Each row is a point on a landscape with many valleys, with its height.
A ball rolls from a point to the lowest of its 4 nearest points, and stops where none of them is lower. Distance is the straight distance between rows; heights are no part of it.
q_898 (h 417): [ 96 108 145 109 176 105 148 121 154  96  85 110 187 129 131 121 107 123
  87 151  84 193 177 114 127 115]
q_814 (h 420): [100 101 142 152 138 118  93 126 132 187 122 114 116 163  92 100 183 170
 157 116 160 110 156 117 115 119]
q_251 (h 773): [ 78 135 162  91 164 121 110 164 120 100 101 130 172 113 185 160  95 149
  65 150 101 217 123 102 135  96]
q_811 (h 509): [106 101 124 201 148  92  96  83 143 195 105  86 118 198 108  61 128 180
 148 137 141  78 122 107 134 150]
q_187 (h 464): [124 128 138 126  77 134 145 137  82 100 190 135 131  87 140 107 148  97
 153 114 149 112 137 154 107 110]
q_946 (h 478): [144 113 138 107 145 114 155 128 122 121 128 162 124  85 128 128 136 115
 140 149  88 152 123  85 130 108]
q_874 (h 447): [108 147 102 119 134 118 163 161 147  89 124 128 140 161 155 174  87 160
  68 143 141 197 125  81 129 146]
q_553 (h 618): [ 77 116 150 110 179 111 147 142 109  77 132 126 155  88 198 158  77 119
  93 157  69 199  93  76 136 124]
q_600 (h 470): [152 121 112 101 117 157 160  84  98  97 174 137  89  54 159 160 112  74
 135 146 126 131  84 156 130 139]
q_204 (h 360): [121 133 120 129  93 115 161 130  89  97 181 131 126 115 132 111 125  81
 143 122 157 121 154 186 113 140]
q_512 (h 398): [101  82 131 123 183 106 117 116 136 149  92 100 157 130  76  77 134 136
 136 132 107 155 201 128 121 125]
q_92 (h 541): [157 142 126 106  95 126 127 153 123 141 123 160 122  99 109 136 154 123
 149 130 138 138 138 129 131 116]
q_122 (h 314): [165 122 116  96 114 121 116 131 133 122 111 117  98 169 105 148 129 105
 117 129 174 161 172 184 132 149]
q_111 (h 369): [132  92  95 114 159 100 194 150 155  57 112 130 148 161 123 168  78 179
 114 143 109 204 165 106 148 168]
q_206 (h 430): [146 104 135 121 114 138 133 139 103 142 152 166 128  80 140 123 154 107
 162 119 107 127 126 114 126 109]
q_165 (h 439): [148 137 158 118  83 159 130 151  81 120 174 154 144  69 155 106 144 102
 169  76 126 103  83 139 136 117]
q_369 (h 233): [146  82 143 141 115 174 104 101 110 160 150 161 132  42 156 153 156 111
 141 102 101 114  80  91  94 165]
q_958 (h 364): [136 158 141 120 106 142 114 152 131 165  86 138 101 140 103 121 159 149
 160 103 154 127 128 118 129 101]
q_682 (h 584): [105  84 148 186 129 116  69 106 130 197 125  81 109 172 119  82 153 188
 169 122 183  74 121 153 137 163]
q_795 (h 548): [ 72 110 164 105 177  98 122 125 144  98  91  94 187 121 148 128  95 146
  62 147  79 197 160 136 134  93]
q_971 (h 467): [122 166  98  94 152 101 157 162 130  81 139 147 125  98 159 154 106 151
 110 157 101 170  94  59 121 117]
q_79 (h 338): [ 97 110 162 135 115 133 119 160  96 119 189 117 147 125 109  94 171 127
 161  96 191  88 147 166 122 133]
q_767 (h 471): [161 169 126  88 110 144 126 153 130 132 122 147 107  86 140 125 145 137
 156 106 114 139  90 103 132  93]
q_232 (h 540): [ 98 147 120  96 158 100 161 151 130  79 124 148 143 109 160 151 113 142
  76 144  91 198 130  72 149 107]
q_570 (h 449): [ 93  88 139 121 177 102 127 116 139 154 110 129 148 126  86  87 145 144
 148 120 131 154 190 114 111 107]
q_89 (h 396): [128 134 102 135 150 109 151 126 161 128  92 112 126 179 106 145 122 138
  71 146 140 163 175 101 138 139]
q_175 (h 345): [126  88 108 113 167 102 126 133 161 128  86 118 125 154  93 124 129 134
 133 151 127 159 196 149 142 150]
q_292 (h 158): [147 157 111  90  85 141 145 129  96  94 185 113 123  63 140 129  96  73
 148 117 157 131 103 165 132 109]
q_993 (h 505): [ 81 115 136 100 172 113 141 157 146  89  94 111 190 121 163 137  91 142
  60 145  89 202 169 115 152 138]
q_455 (h 316): [179 135 105 145 117 141 115 130 166 140  79 125 100 198 108 155 113 125
 109 156 137 117 134 151 127 143]
q_752 (h 179): [146 210 132 108  43 174  96 129 143 154 123 122 122 130 123 142  96 107
 143  56 179 102 114 158 158 103]
q_547 (h 413): [ 84 142 137 151 164 110 119 117 150 148  77  95 152 177 138 117 129 158
  46 126 123 145 154 108 137 116]
q_821 (h 382): [117 161 107 142 140 127 124 125 156 166  97 122 118 151 125 120 151 165
  98 117 131 111 141  93 125  91]
q_783 (h 585): [105 121 107 177 173 105 121  96 169 156  62  92 121 200 102  90 116 149
  77 148 129 118 165 117 127 137]
q_104 (h 502): [112  90 148 125 143 123 117 130 117 154 138 147 153 127  92 103 173 135
 168 116 126 139 161  99 115 106]
q_496 (h 391): [176 158 120  85  98 127 130 171 124 113 139 150  90  77 134 165 106 129
 157 136 126 148  96 138 134 117]
q_829 (h 484): [179 119 112 103 159 161 121 112 107 107 147 144  66  48 162 190  69 100
 148 150  95 128  40 103 119 148]
q_152 (h 537): [ 90 106 123 118 154 109 125 116 147 150 125 136 151 122  97  86 150 142
 137 133  95 144 163  85 106  81]
q_158 (h 530): [112 165  62 106  85 112 141 120 144 102 203  94 153 139  95 128  98  82
 158 113 187 109 147 195 108 115]
q_986 (h 367): [124  78 166 167 102 163 113 101  90 139 168 180 162  70 146 132 167 105
 139 111 123 108 111 123 116 140]
q_150 (h 622): [ 74 146 166 143 112 123 111 159 117  85 214  87 157 142  98  94 165 164
 147  94 179  39 115 177 129 143]
q_815 (h 278): [149 136 122 124 113 129 114 125 147 158 106 119  76 167 119 146 140 123
 122 118 180 122 162 164 135 137]
q_239 (h 519): [124 161 114  97 134 107 144 142 144 125 121 143 131 103 131 124 149 154
 118 127 109 156 133  79 129  97]
q_631 (h 253): [156  92 134 114 147 137 154 119 115  93 128 142  93  73 130 183 114 103
 152 165  96 151 129 126 144 150]
q_990 (h 458): [122 155  78 124  71 109 162 126 120  78 201 117 156  97 114 112 124  82
 159 129 163 104 143 176 100 122]
q_447 (h 293): [104 108 112 119 187 106 137 114 192 115  75  84 162 176 111 110 110 152
  83 155 118 164 201 135 137 151]
q_777 (h 389): [111  91 118 156 152 104 100  97 152 187  85  97 108 191  92  95 149 156
 146 119 153 107 152 134 120 134]
q_745 (h 404): [ 88 130 137 178 138 113 115  89 137 184  94  73 137 190 103  79 145 174
 118 122 120  88 135 103 129 117]
q_731 (h 311): [150  84 120 111 166 119 168 130 136  89 112 158 125  90 115 153  91 120
 140 161  68 174 150 110 142 155]
q_565 (h 48): [ 77 114 125 117 173 107 120 118 156 142  87 106 154 143 106 102 144 155
  81 144 112 148 177 107 123 108]
q_262 (h 180): [102  93 174 157 110 151 113 135  81 121 189 155 169 104 141 113 178 123
 141  99 143  77  95 155 125 137]
q_723 (h 463): [144 169 110  88 140 114 151 159 128 123 129 151 122  84 132 143 131 135
 133 140 101 154 100  74 135 101]
q_904 (h 538): [179  99 100 151 133 119 112 122 159 125  87 121  63 236 112 117 102 117
 114 177 126  90 128 187 134 156]
q_825 (h 172): [168 178 120 110  83 142 115 142 147 149 119 116 102 130 118 160 124 109
 130 118 171 128 127 172 131 115]
q_103 (h 487): [191 176 115 142  96 148 107 122 144 146  87 109 110 208 103 132  90 112
 138 129 127  65 119 167 138 113]
q_172 (h 359): [158  95 110 104 123 133 169 124 100  62 144 140  92 110 129 191  89 105
 135 168 116 162 140 173 141 142]
q_494 (h 441): [134 103 138 115 141 105 129 127 106 128 129 142  94 128 112 125 141 102
 148 133 164 148 186 178 121 141]
q_916 (h 495): [154 118 140 117 106 153 123 153 108 151 167 157 148  83 144  90 178 135
 159  70  87 105  65  96 128 118]
q_632 (h 358): [138  98 163 120 122 129 131 129 103 131 139 162 112  84 131 118 158 106
 157 126 128 144 142 135 123 122]
q_227 (h 475): [ 66 148 144 172 151 118 100  93 120 173  78 103 128 187 159  97 130 161
  61 130 107 119  96 123 137  87]
q_921 (h 518): [111 147 131 124 128 110 147 125 126 141 142 153 149  92 116  99 170 158
 120 110  91 138 113  75 127  78]
q_208 (h 507): [106 126 134 209 147 103 116  94 136 187  98  87 117 206 115  42 123 162
 138 151 108  75 104 109 138 131]
q_872 (h 171): [133  83 139 154 114 151 133  89  83 122 172 151 115  48 160 150 139  70
 119 131 132 126 125 130 114 178]
q_552 (h 348): [152  82  87 102 147 100 165 151 160  69  96 134 130 149 116 167 109 142
 130 160 120 201 179 134 147 186]
q_583 (h 534): [107 133 110 104 184 105 159 129 127  61 141 136 138  88 175 155  79 139
 107 163  82 175  95  67 128 136]
q_480 (h 370): [166 173 102 152 110 123 137 133 155 145  84 124 120 195 109 130 111 144
  96 148 116  94 130 120 128 117]
q_869 (h 577): [160 138  91 101 138 126 151 161 157  98 118 153  92 129  95 187 109 147
 133 147 131 172 130 134 139 132]
q_715 (h 371): [127  75 132 121 182 122 150 103 149 100 107 138 178  89 112 129  99 115
 138 159  57 168 188 111 137 136]
q_996 (h 390): [ 64 145 147 141 144 105 117 108 140 169  95 108 150 165 135 119 161 174
  56 106 126 132 129  96 130  79]
q_677 (h 558): [126 115 128 198 158 102 114  98 165 172  78  96 110 214 114  81 134 150
 108 150 119  76 138 111 125 134]
q_878 (h 407): [126 100 130 146 118 151 123  99 107 154 142 174 161  72 122 123 155 116
 160 122  77 130 108  95 105 130]
q_78 (h 607): [105 137 107 115 149  98 159 143 139 113 107 133 142 113 123 140 136 133
 105 151 108 156 160  83 140 103]
q_135 (h 462): [100  79 146 193 107 149 140  92  74 117 196 150 168  72 142 137 144  96
 127 121 142  93 126 143 100 152]
q_589 (h 662): [107 145 158 106 109 158 108 165 118 149 142 125 167 131 104  87 187 169
 175  53 133  91  93 102 163 111]
q_937 (h 148): [ 99  69 180 161 132 128 122 137  80 118 185 133 159 120 117 103 158 102
 143 122 149 114 151 166 111 126]
q_275 (h 579): [164 191  92 149 128 124 128 163 136 127  94 104 122 232 104  97  70 131
 116 174  81  79 114 151 136 106]
q_955 (h 342): [154 176 140  82  79 156 106 150 113 133 135 133 129  99 126 122 149 123
 172  70 153 122 108 150 136  95]
q_568 (h 450): [154 202 120 154 101 147 132 127 156 152  84 133 130 176 123 121 127 156
 104 128 125  86 108  86 123  87]
q_301 (h 223): [144 180 108 110  57 148  99 106 132 137 146 101 112 153 139 154 102  93
 127 108 180 127 140 200 132 109]
q_670 (h 414): [149 144 104 134 142 121 152 134 166 123  91 130 119 184 109 159 109 137
  78 146 126 144 140 103 125 149]
q_724 (h 446): [146  88 131 116 130 130 168 100  92  99 155 144 113  98 145 138 128  73
 156 152 134 149 163 172 133 150]
q_502 (h 255): [114  68 157 131 140 126 119 114 101 130 141 152 141  98 117 106 160  92
 157 128 125 143 177 164 120 134]
q_113 (h 639): [104 168 104 123  84 120 127 159 123  93 198  88 176 132 103 100 134 133
 156  87 194  72 135 174 106 111]
q_42 (h 535): [132 112 119 139 107 133 170  79  92  82 187 147 110  62 139 154 108  60
 136 153 148 124 128 167 108 161]
q_490 (h 394): [187 148 131  93 118 159 128 139  88 122 165 139  93  33 183 136 106  88
 164 101 107 108  51 119 119 114]
q_167 (h 393): [158  87 120 109 137 109 149 134 112  94 124 154  98 119 115 155 123 100
 135 150 130 175 183 169 137 132]
q_383 (h 539): [182 130 103 140 109 123  87 130 134 147 109  90  78 237 126  96  73  89
 151 169 118  70 123 209 135 124]
q_270 (h 436): [147 116 113 181 131 118 106 104 133 183  74  99  86 217 116  74 124 148
 163 148 136  68 119 158 131 158]
q_625 (h 418): [146 134 125 109 137 125 141 145 123 119 134 154 110  68 133 124 122 134
 136 137  78 144  91  67 122 104]
q_69 (h 388): [132 124  87 112 143 110 162 154 171  87  93 132 121 189 121 189  93 156
  87 151 136 177 135 102 131 164]
q_16 (h 317): [145 129 113 135 157 139 136  98 124 158 132 157 127  30 162 145 131 109
 133 135  63 124  60  51  97 150]
q_842 (h 361): [164 161 120 157 115 136 125 132 154 161  78 123  81 206  95 135 133 126
 106 141 129 104 143 136 124 120]
q_140 (h 212): [131 175 126  99  87 132 121 146 109 130 149 119 117 120 128 122 136 106
 147 101 178 113 136 178 122 108]
q_608 (h 443): [101  74 148 138 156 105  99 128 126 161 138 110 125 159 106 103 168 136
 160 117 169 121 186 168 124 135]
q_932 (h 349): [ 83  81 169 151 134 107  91 140 107 145 154  83 133 155 111  96 167 170
 162 110 193  87 135 163 125 151]
q_139 (h 115): [114 163 149 120  85 151  92 144 109 140 146 115 131 145 118 108 156 136
 168  75 187  92 118 179 121 116]
q_225 (h 524): [123 151  97 103 139 109 159 157 147 102 106 138 118 111 120 174 110 161
  97 168 117 175 128  86 134 121]
q_423 (h 368): [176 115 120 121 114 149 122 105 101 124 162 148  88  38 179 160  95  80
 158 121 119 129  72 114 117 163]
q_606 (h 98): [151 205 122  72  42 156  82 140 117 132 156 123 125  91 144 141 102  96
 142  55 153 119  95 150 162  86]
q_5 (h 477): [117 156 125 147 156 123 146 132 158 109  82 121 147 198 145 147 104 137
  40 152 133 152 152  96 122 139]
q_360 (h 572): [127 111 119 157  96 116 166  98  95  97 203 126 140  75 137 116 125  54
 131 130 156 113 133 150 100 155]
q_385 (h 501): [168 215 109 136 111 146 153 153 159 118 109 153 127 172 140 161  78 145
  81 160 138 125  98  95 116 126]
q_344 (h 206): [ 91  92 178 139 121 134  92 155  93 139 190 129 143 133 114 100 178 154
 154  90 186  87 127 157 131 125]
q_721 (h 72): [138  65 150 159 129 154 136  85 102 124 144 151 134  57 144 155 134  76
 130 134 113 142 135 134 117 179]
q_505 (h 356): [128 125 136 129 135 120 100 128 129 160 111 107  92 159  98 121 159 125
 147 113 181 120 179 165 122 138]
q_627 (h 440): [167 169 134  76  88 136 108 163 119 116 125 148  98  62 129 138 115 119
 159 102 116 144  84 106 138  95]
q_771 (h 500): [132  97 143 127 107 167 109 102 120 166 180 171 176  57 155 121 178 136
 145  81  85  96  46  72 103 154]
q_725 (h 410): [116 120 106  97 165 106 189 173 129  68 133 129 129 125 141 174  58 169
 113 153 117 178 124  72 129 155]
q_846 (h 522): [ 97 154 128 172 156 108 132 109 160 159  86 110 125 192 125 115 121 150
  65 146 119 114 152 105 125 121]
q_501 (h 174): [153 159 104  98  85 126 115 134 136 123 132 131  90 120 133 176 113  99
 134 136 158 151 133 182 140 123]
q_972 (h 250): [150 153 124 114  99 140 116 134 132 151  93 123 107 143 121 137 155 132
 149 111 180 113 135 168 122 112]
q_823 (h 432): [132 107 138 117 115 119 124 139 107 141 140 119 105 132 112 121 162 100
 148 115 167 132 173 162 117 114]
q_876 (h 372): [166 100 116  99 117 133 160 105  95  74 172 141  83  78 153 190  84  85
 128 163 108 145 110 171 137 144]
q_542 (h 365): [144 103 165 145  90 158 133 134  77 134 186 170 131  79 159 124 162  89
 140 101 126 106  80 135 123 129]
q_214 (h 254): [119 168 149  95  77 155 102 158  92 117 173 121 138 116 129 109 149 124
 166  69 177 113 115 174 136 107]
q_406 (h 282): [103 179 137 171 130 138 129 101 148 193 107  92 138 189 115  97 151 186
 124 108 111  86 115 100 141  94]
q_355 (h 362): [147 127  99 109 177 126 142 143 119 115 134 155 104  58 155 147  97 123
 142 162  64 138  81  67 119 120]
q_323 (h 419): [126 104 142 124 118 141 124 125 115 158 147 166 166  98 111  94 177 135
 164 121  95 124 119 103 124  94]
q_881 (h 395): [145 107 126 118 159 167 114  86 114 117 123 129  77  41 164 197 104  91
 141 139  94 119  78  97 123 184]
q_237 (h 412): [186 145 120  97 128 146 114 137  95 102 169 143  82  50 172 162  87  93
 170 140 101 130  62 138 140 126]
q_483 (h 578): [146 185 116 113 110 128 140 143 164 151 118 137 124 112 121 137 157 150
 123 102 125 129 117  77 127  98]
q_665 (h 297): [124 144 125 172 125 128 107 101 140 190  87 105 109 187 101 100 143 162
 147 114 155  77 113 130 122 121]
q_838 (h 434): [163 157 141 160 105 154 100 110 132 176  94 111  93 196 113 113 110 125
 153 135 153  73 140 167 135 116]
q_953 (h 291): [174 116 114 120 132 158 114  94 114 162 150 151  85  37 171 160 131 103
 141 113 103 101  48  91  92 172]
q_82 (h 296): [143 101 108 134 164 153 148  96 130 133 132 154 121  47 153 163 107 118
 131 158  68 139  91  59 119 155]
q_974 (h 374): [151 143 130  94  94 141 137 151  88 117 171 146 100  53 162 127 125  91
 159 106 119 121  79 133 126 112]
q_871 (h 510): [ 98 135 173 117 105 169  99 179  91 115 200 128 171 123 133  89 183 157
 151  66 150  69  86 156 163 125]
q_528 (h 740): [ 81 118 139 100 170 115 129 171 115  81 130 125 176 119 196 177  80 155
  80 153 118 229 116  90 163 148]
q_311 (h 435): [111  75 144 127 144 137 145  96 130 129 127 149 184  78 124 117 126 105
 136 134  62 157 165 106 106 127]
q_184 (h 503): [107 152 105 113 143 122 154 174 119  87 124 132 138 171 184 190  63 170
  67 145 151 209  93  86 148 173]
q_335 (h 614): [155 200 108 147 106 129 138 174 132 105 105 120 131 214 137 109  73 134
 101 169  70  80 116 148 139  94]
q_72 (h 465): [153 185 101 144 114 127 168 148 173 120  93 143 121 207 142 159  90 139
  65 151 125 127 104 108 116 121]
q_209 (h 423): [ 93 122 127 150 139 107 106 116 155 190  99 113 130 158  94 107 172 164
 141  99 153 116 149 124 124 115]
q_948 (h 512): [146 158 132 109 105 131 120 149 127 142 136 156 110  99 130 124 167 137
 165  91 127 133 111 102 138 108]
q_151 (h 517): [124 180  98 112 132 117 157 170 155 107 112 135 127 131 133 157 115 157
  71 152 141 142 119  83 133 117]
q_702 (h 260): [134  95 143 143 110 158 146 102  80 132 173 162 121  56 158 134 137  86
 137 127 132 119 103 119 117 154]
q_76 (h 457): [ 97 116 137 158 120 128 102 138 114 149 145 102 113 178 119  95 149 147
 162  99 218  89 154 180 123 143]
q_332 (h 294): [144 141 113 127  97 129 118  95 141 131 140  94  97 193 122 130 104  82
 109 135 188 116 150 218 121 135]
q_847 (h 560): [104 134 121 154 103 115 160 135 113  81 208 126 169 131 113  94 144 109
 145 114 171  73 134 173  97 121]
q_171 (h 445): [141 191 129 168 126 138 144 133 143 165  80 124 125 205 143  95 102 131
  97 148 100  72 115 115 127 102]
q_513 (h 334): [113  60 160 144 132 145 121 106 106 149 144 155 152  89 118 105 168 120
 159 120 103 127 140 126 118 126]
q_941 (h 357): [156  91  90 120 154 126 149 138 185  77  79 121 123 231 100 161  99 150
  85 154 149 170 177 134 140 190]
q_588 (h 506): [ 85 133 125 184 170  85 121  81 154 180  72  83 138 194 111  84 126 163
  80 138 124 101 137 103 126 117]
q_266 (h 350): [174 131 128 110 124 152 134 131 107 141 160 162  93  48 156 141 113 103
 163 132  90 129  68  93 120 120]
q_309 (h 529): [116 152 127 133  86 143 143 143  92  97 198 132 167  95 129  82 144  99
 153  82 168  99 119 164 122 105]
q_403 (h 546): [ 77 131 149 103 159 101 151 119 123 102 115 116 176 105 147 119 132 135
  83 149  85 182 154  93 123  91]
q_773 (h 648): [124 110 113 114 165 110 153 135 151 118 112 136 145 120 105 135 132 149
 130 152 101 160 181  92 126 111]
q_457 (h 315): [168  76 125 127 141 133 173  83  95  66 151 141  82  66 149 193  88  96
 140 167  99 150 129 159 145 174]
q_215 (h 675): [ 92 120 153 112 183 109 160 115 133  74 128 117 186  98 136 140  94 128
  81 167  70 200 143  95 128 129]
q_22 (h 481): [126  58 148 151 144 150 125  67 151 136 122 144 177  72 113 133 128  93
 152 134  66 144 168 123 108 158]
q_766 (h 600): [171 178 125 117  99 125 133 144 159 142 103 152 106 125 116 151 139 135
 131 126 136 126 122 118 138 111]
q_644 (h 320): [169 111 109  97 126 133 145 151 113 104 142 167  74  74 128 159 104 106
 152 158 111 156 118 132 145 137]
q_333 (h 247): [ 93 150 122 138 156 102 128 119 153 151  92 111 136 157 111 118 147 156
  91 129 119 144 151  99 126  91]
q_581 (h 229): [128  77 124 144 135 156 100  76 141 158 135 154 139  41 144 158 140 106
 144 131  79 148  84  65 100 163]
q_80 (h 341): [109  82 112 113 184  87 162 129 169  84  84 111 175 143 111 128 101 135
 107 159  97 195 188 135 130 145]
q_404 (h 277): [137 159 105 106  92 108 141 137  97 106 170 127 116 107 125 134 120  81
 135 106 171 133 138 194 128 114]
q_454 (h 355): [133 143 113 111  95 113 128 130 122 123 149 113 104 153 115 150 135 100
 137 127 184 132 156 187 116 132]
q_503 (h 460): [ 94 119 170 160 126 134  77 134 106 162 154  84 127 173 116  93 168 183
 169  83 205  76 120 169 142 152]
q_866 (h 221): [ 82  99 117 137 179  99 107  95 184 140  81  80 145 167 104  81 124 150
 102 136 137 134 181 123 121 134]
q_8 (h 580): [118 143 119 112 135 114 131 132 130 153 119 140 135 108 123 108 167 137
 139 126 116 143 136  80 131  87]
q_166 (h 454): [150 121 131 114 122 130 119 146 139 146 103 141 102 143 108 128 158 132
 136 128 142 131 167 147 115 121]
q_443 (h 448): [113 117 137 130 104 119 145 144  90 111 182 131 138 125 121 100 146 109
 141 105 186 106 156 186  99 123]
q_194 (h 586): [113 128 154 129 126 144 113 151 118 159 139 143 152 125 106  97 185 161
 158  82 158 101 122 139 133 104]
q_893 (h 547): [169 153  98 158 122 109 122 144 154 144  74 102  92 235 112  81  80 139
 136 168 100  79 123 161 142 117]
q_911 (h 411): [135 144  95 102 181 113 158 158 124  72 148 147 112  68 150 165  81 145
 140 169  87 147  72  62 130 133]
q_914 (h 466): [138 155 125  94 116 127 134 147 127 143 137 161 132  68 134  97 165 129
 153 110  88 134  91  77 122  97]
q_99 (h 444): [ 81 119 168 155 127 107  90 148 102 127 184  56 145 161 119  91 160 191
 153 115 206  58 127 176 139 147]
q_856 (h 568): [127 203 133 133 106 152 115 128 155 176  98 130 124 164 107 112 158 157
 145  69 118  88  90  92 141 105]
q_426 (h 366): [142 151 169  89  71 172 108 165  93 126 161 133 141 108 128  82 160 131
 170  41 136  98  91 135 144 119]
q_458 (h 326): [145 157 159 154  95 153  87 120 130 174 118 105 105 173 111 114 145 141
 159  98 186  69 130 158 147 125]
q_626 (h 619): [119 149 151 129 110 154  97 148 112 172 137 117 142 166  94  97 181 185
 170  63 173  79 102 134 145 131]
q_451 (h 608): [ 83 149 173 129 102 140  93 164 102 109 187  79 152 148 115 101 168 157
 158  74 205  56 107 173 136 131]
q_424 (h 551): [186 211 133 139  74 166 118 122 150 155  83 124 111 169 121 128 101 125
 146 114 118  72 114 124 149 103]
q_722 (h 274): [108 174 106 114  70 125 106 132 115 123 160 101 123 146 108 121 138 102
 152  88 207 101 133 190 117 114]
q_739 (h 378): [156 113  95 114 135 131 148 146 187 100  77 136 110 205  97 174 104 149
  92 149 131 151 138 114 134 167]
q_619 (h 712): [ 89 122 169 104 162 117 121 121 102  86 112 131 174  82 186 140  94 133
  77 157  68 205 107 113 138 117]
q_23 (h 292): [115  98 180 137 102 162 110 155  87 134 184 167 175  89 135 101 189 129
 153  92 121  78  81 142 121 137]
q_219 (h 286): [183 138 108 111 111 119 127 122 156 121 101 121  76 192 114 170 113 119
 105 148 152 136 143 185 142 147]
q_892 (h 459): [131 115 139 120 114 141 122 111 124 167 159 160 167  77 143  97 182 142
 153 101  57 125  67  64 112 105]
q_663 (h 438): [114 130 108 112 166 101 165 153 154  68 116 126 146 132 136 157 102 146
  79 146 116 196 164  84 138 144]
q_399 (h 336): [138  95 147 121 130 124 126 115  98 137 136 158 127  94 103 132 144 103
 163 140 102 143 165 135 129 126]
q_238 (h 313): [ 98 100 128 145 171  95  84 112 156 184  96  89 127 169  83  98 149 162
 147 126 141 134 178 125 134 139]
q_692 (h 363): [162  99  97 105 138 123 151 159 175  73  95 122 109 182 104 184 102 157
 112 162 135 177 162 123 144 183]
q_478 (h 264): [160 151 103 116  92 132 117 124 151 141 113 113  93 188 119 157 115 110
 121 147 169 132 129 201 129 129]
q_822 (h 161): [132  63 139 154 121 169 119  75 114 147 142 160 134  37 157 155 149  76
 138 135 113 133 117  92 118 165]
q_895 (h 377): [ 89  97 101 112 178 102 166 141 163  62  91 109 193 153 147 150  87 141
  87 152 117 205 176 133 148 171]
q_732 (h 496): [168 122 123 167 134 116 100 115 129 152  82 109  72 223 126  72  93 119
 151 167 140  77 127 175 134 153]
q_790 (h 472): [122  94 142 157  97 140 135 116  92 109 200 145 151  80 148 116 151  77
 138 113 138 109 116 162 109 144]
q_410 (h 347): [119 181  97 145  63 135  94 105 132 137 153  73 130 199 120 124  99  96
 135 102 199  73 121 212 120 127]
q_775 (h 421): [140 130 111  90 154 121 146 158 129  87 132 161 117  76 137 159  79 135
 127 165  73 167 103  78 130 126]
q_279 (h 424): [144 129 147 168 108 140  92 120 138 180 114  99  96 185 115 111 134 156
 163 111 179  59 114 161 127 140]
q_712 (h 353): [154  99  94  89 163 103 167 159 127  67 120 159 122 104 122 180  80 147
 142 162  93 181 125  90 141 172]
q_864 (h 337): [132  98  94 137 172 118 139 121 186 104  67 112 123 211 107 145 117 147
  83 154 118 160 169 130 128 182]
q_49 (h 416): [155 153 102 164 138 130 135 124 165 128  81 132 120 225 120 115  90 120
  87 173 113 100 124 128 124 130]
q_756 (h 275): [106  93 115 125 150 135  99  55 140 137 138 138 164  44 160 142 128 117
 113 123  55 142  70  42  85 139]
q_609 (h 283): [115  96 171 133 101 147 117 144  81 131 170 147 137 102 124 110 174 123
 163  99 144 108 132 158 120 126]
q_9 (h 387): [117 101 132 118 158 111 124 116 159 160  85 123 100 172  88 129 141 127
 133 141 159 139 191 152 127 151]
q_432 (h 376): [109 125 169 118  98 150 118 171  81 118 195 136 144 124 122  97 179 136
 161  76 170  95 103 155 135 117]
q_785 (h 486): [150 112 111 131 124 150 156  71  89  89 186 124  99  52 179 169  89  69
 120 157 132 132 101 149 107 161]
q_278 (h 230): [160 149 129 130  94 139 110 131 145 148  92 121  97 181 107 143 142 114
 120 134 168 123 131 174 136 128]
q_697 (h 638): [139 101  97 150 158 116 106 102 187 162  58 109 105 216 112 100 108 137
 102 165 135 129 167 149 123 156]
q_769 (h 373): [ 98 129 171 141  97 133 137 145  91  92 206 126 162 109 138 105 167 119
 158  91 165  74 112 158 113 123]
q_287 (h 122): [ 95 147 139 184 130 134 100 107 138 198 124 107 135 184  93  84 162 195
 152  94 136  63 100 115 142 120]
q_655 (h 498): [104 114 150 148 138 137  85 134 121 179 124 123 130 153  89  96 182 167
 158 102 146  98 130 140 128 110]
q_14 (h 499): [126 143 113 185 158 113 132 102 144 175  81 106 114 212 111  84 129 146
 101 141 114  79 133 112 126 108]
q_901 (h 609): [173 208 111 116  78 152 106 141 173 142  83 138 112 152 125 156 103 135
 125 114 131 110 110 116 145  99]
q_598 (h 528): [ 73 129 139 116 171 108 152 131 148  97  85 101 166 144 137 133 118 146
  66 145 113 182 179 110 129 125]
q_960 (h 437): [123  94 135 148 129 106  91 113 139 179 106  90  93 179 121 102 144 136
 140 122 198 100 158 165 115 148]
q_713 (h 32): [ 87  84 170 168 133 135 116 148  85 126 194 131 163 119 129 102 182 123
 146 116 154  79 122 172 130 133]
q_321 (h 408): [165 146  82  98 156 124 150 168 119  87 132 146  92  81 147 164  88 137
 154 166  83 144  62  84 114 123]
q_144 (h 674): [ 77 144 146  98 147  99 108 143 133 118 102 124 155 125 169 137 127 136
  52 142 110 183 147  94 143 100]
q_210 (h 166): [143  70 131 132 154 151 139  79 126 118 131 149 120  42 148 169 122  86
 136 150 101 155 128 123 139 176]
q_146 (h 38): [162 187 109  66  69 155 106 149 124 126 157 122 112  69 143 150 107  87
 158  86 161 134  94 151 148  98]
q_43 (h 676): [ 58 115 184  95 166 113  97 119 117 116 103 128 176 114 165 133 117 130
  58 131  79 198 155 120 135  71]
q_770 (h 442): [123 118 127 115 162 113 165 121 131  96 124 153 160  73 142 133  97 117
 122 171  54 165 118  70 137 126]
q_585 (h 333): [149  76 120 102 163 121 173 145 149  73  96 138 137 109 111 157  97 128
 139 163  71 186 182 127 145 168]
q_284 (h 415): [108 160 135 187 134 125 136 105 135 157 103 110 127 206 144  72 106 163
  88 138  95  66 120 107 142  94]
q_192 (h 109): [165 173 128  81  73 139 114 153 124 131 133 129  92  95 128 151 127  94
 146 109 159 132 122 151 130  98]
q_446 (h 300): [155 123 131 127 114 157 112 119  91 139 164 159 121  42 157 130 140  90
 159 110  99 116  75 108 118 132]
q_894 (h 352): [101 105 133 139 156 121 134  87 128  90 122 149 163  65 158 137  92 107
  90 156  39 155 103  54 127 117]
q_378 (h 392): [114 125 109 128 155  99 135 124 161 138  84 121 119 161 104 128 138 135
 100 139 146 144 177 115 122 133]
q_654 (h 536): [ 99  52 176 193 121 145 111  87 100 123 167 143 172  80 130 132 161  92
 121 108 129 107 157 156 106 176]
q_759 (h 553): [104 160 138 141 148 121 143 129 135 139  88 120 133 162 158 155 110 152
  34 146 129 165 132  92 137 112]
q_218 (h 488): [ 91 167 145 151 132 142 116 114 142 154  82 117 137 180 167 131 119 152
  41 132 125 137 127 102 144  89]

Call two points neighbours if one is among the 4 nearest of the other. Go from one point of each pair to the other, from neighbour to neighbour, staying as low as possible. Name the highest point that can't be avoided.
q_287 and q_146 => q_458
q_287 and q_721 => q_974
q_713 and q_721 => q_542

Two balls start at each pair of points below. Name the first point that both come to, or write never.
q_323 and q_206 => q_502
q_104 and q_921 => q_513
q_225 and q_869 => q_631

For each start below, name the point where the ball stops.
q_600 => q_721
q_881 => q_721
q_876 => q_721
q_655 => q_565
q_360 => q_146
q_332 => q_146
q_43 => q_565
q_874 => q_721
